A landscape with many valleys, sampled at points; each row gives a point and its height.
A ball rolls from a point to the lowest of its 5 nearest points, and stops where none of them is lower. Distance is the straight distance between rows; heights are no part of it.
<279> h=205: [159  83 141 124 125  87 143 127 104 106 146 174 117 143 148]
<260> h=395: [124 149 130 160 139 145 100 135 101 137 134 110 132 124 116]
<323> h=252: [163 111 146 104 145  40 144  98  95  63 151 178  96 197 111]
<632> h=386: [131 179 157 184 150 137  92 145  62 125 140 113 133 157  86]
<178> h=248: [125 203 119 161 135 195  91 126 146 179 113  56 135  88 124]
<320> h=692: [154  75 127 131  93 137 144 145 156 165 129 149 116  79 177]
<252> h=313: [127 124 128 141 137 121 121 129 105 110 131 129 133 142 116]
<284> h=390: [ 84 187 153 136 159 123 111 131  84  63 154 108 140 215  46]
<424> h=380: [110 122 109 108 115 153 138 129 175 158  98 108 135  92 153]
<324> h=449: [ 56 179  99 100 138 168 122 120 174 131 114  75 145 124  94]
<394> h=335: [ 87 137  99  86 129 136 148 113 174 128 109 106 139 120 126]
<113> h=432: [145  79 126 114 107 113 150 133 149 139 126 151 125 107 164]
<412> h=499: [135  73 111  78  82 128 189 129 205 160  92 148 123  78 195]
<513> h=213: [114 106 108 104 117 130 142 123 162 133 116 129 138 108 150]
<328> h=189: [141  93 137 106 128 102 138 119 118 105 140 159 122 139 140]
<566> h=438: [145 167 129 173 131 171  92 137 118 166 127  96 132  93 125]
<469> h=183: [151 102 130  86 134  63 147  91 123  67 142 164 113 167 128]
<478> h=97: [ 85 195 143 158 154 158  92 128  96 112 140  87 143 158  69]
<374> h=854: [142 101 125 146  98 146 124 138 139 164 123 130 127  87 157]
<397> h=562: [156  73 139 128 104 123 143 138 138 150 140 162 122  93 173]
<530> h=529: [120 161 102 143 113 194 122 133 181 201  92  76 127  64 152]
<445> h=150: [132 112 122  92 137  93 143 107 129  87 140 147 127 155 128]
<175> h=393: [ 99 115  91  75 108 141 165 118 198 147  84 119 140  97 157]
<495> h=341: [101 162 123 148 143 148 100 129 118 122 132  97 137 136  99]
<633> h=462: [176  76 147 159 106 124 130 149 115 154 146 165 114  96 166]
<628> h=309: [180  70 166 164 116  95 138 161  69 128 156 193 104 140 144]
<128> h=320: [108 152 104 134 116 168 119 133 164 168 103  87 137  82 139]
<319> h=254: [146  86 126 113 122 109 141 129 130 124 139 159 125 124 144]
<570> h=416: [ 69 188  90 116 135 195 125 129 192 170  83  61 144  89 119]
<127> h=356: [ 96 158 130 108 154 116 127 112 120  79 145 118 138 180  75]
<435> h=281: [172  87 153 164 120 111 123 153  84 136 148 172 113 126 148]
<585> h=635: [152 136 126 153 112 167 108 142 143 185 116 106 127  75 147]
<509> h=63: [148 110 123 145  89 161 139 149 174 197 105 121 115  55 178]
<643> h=56: [ 95 183 108 149 140 178  99 133 142 154 112  79 142 103 109]
<517> h=91: [147 128 144 113 153  66 136 103  87  60 151 168 117 210  97]
<500> h=98: [126 120 126 136 131 134 118 131 124 130 131 125 136 118 137]
<545> h=557: [127  97 108 102 101 142 159 130 184 167  97 133 130  77 176]
<230> h=237: [115 196 129 171 148 173  87 131 111 148 130  75 137 120  96]
<391> h=302: [129 147 159 160 155 107 113 141  63  98 140 136 129 187  85]
<442> h=310: [ 87 185 156 158 161 131 103 137  76  83 149 103 146 197  56]
<380> h=441: [125  92 100  55  95 118 185 106 212 138  88 142 127  91 177]
<361> h=485: [148 130 130 165 123 152 106 139 114 160 127 121 130  91 144]
<78> h=513: [151 105 129 154 118 131 120 142 113 146 136 144 125 103 148]
<487> h=383: [ 84 149  91  93 122 165 144 122 192 154  92  88 143  98 132]
<152> h=342: [171  95 166 142 142  74 142 140  61 100 151 187 112 182 128]
<309> h=49: [129 103 113  78 121 101 152 107 155 107 123 140 128 124 143]
<240> h=662: [138 134 113 141  96 178 132 140 184 201  94 100 128  59 170]
<212> h=265: [152 104 145 124 143  85 133 120  87  85 151 167 124 175 118]
<239> h=221: [114 128 118  97 142 103 132 104 125  85 139 126 130 165 103]
<94> h=362: [ 69 183 119 131 149 159 101 129 135 114 135  82 146 144  84]
<461> h=361: [144 148 163 187 148 115 102 150  47 122 143 140 127 168  98]
<438> h=118: [143  87 114  59 117  78 159 102 168 106 123 163 109 122 162]
<253> h=337: [105 159 141 109 155  94 126 107 102  61 153 126 129 210  70]
<600> h=321: [ 93 143 113 104 138 133 123 115 139 110 128 108 143 136 107]
<471> h=442: [149 137 145 170 130 141 101 146  80 145 140 133 128 127 120]
<353> h=245: [122 135 144 128 155  97 124 118  79  81 145 141 126 193  91]
<83> h=151: [162  85 129  87 123  69 154 101 138  85 143 170 104 147 149]
<200> h=306: [166 100 158 168 129 106 119 151  65 126 147 174 118 149 129]

For each start below, name the point where the ball stops.
<585> -> <643>
<461> -> <517>
<471> -> <500>
<530> -> <643>
<83> -> <309>
<175> -> <309>
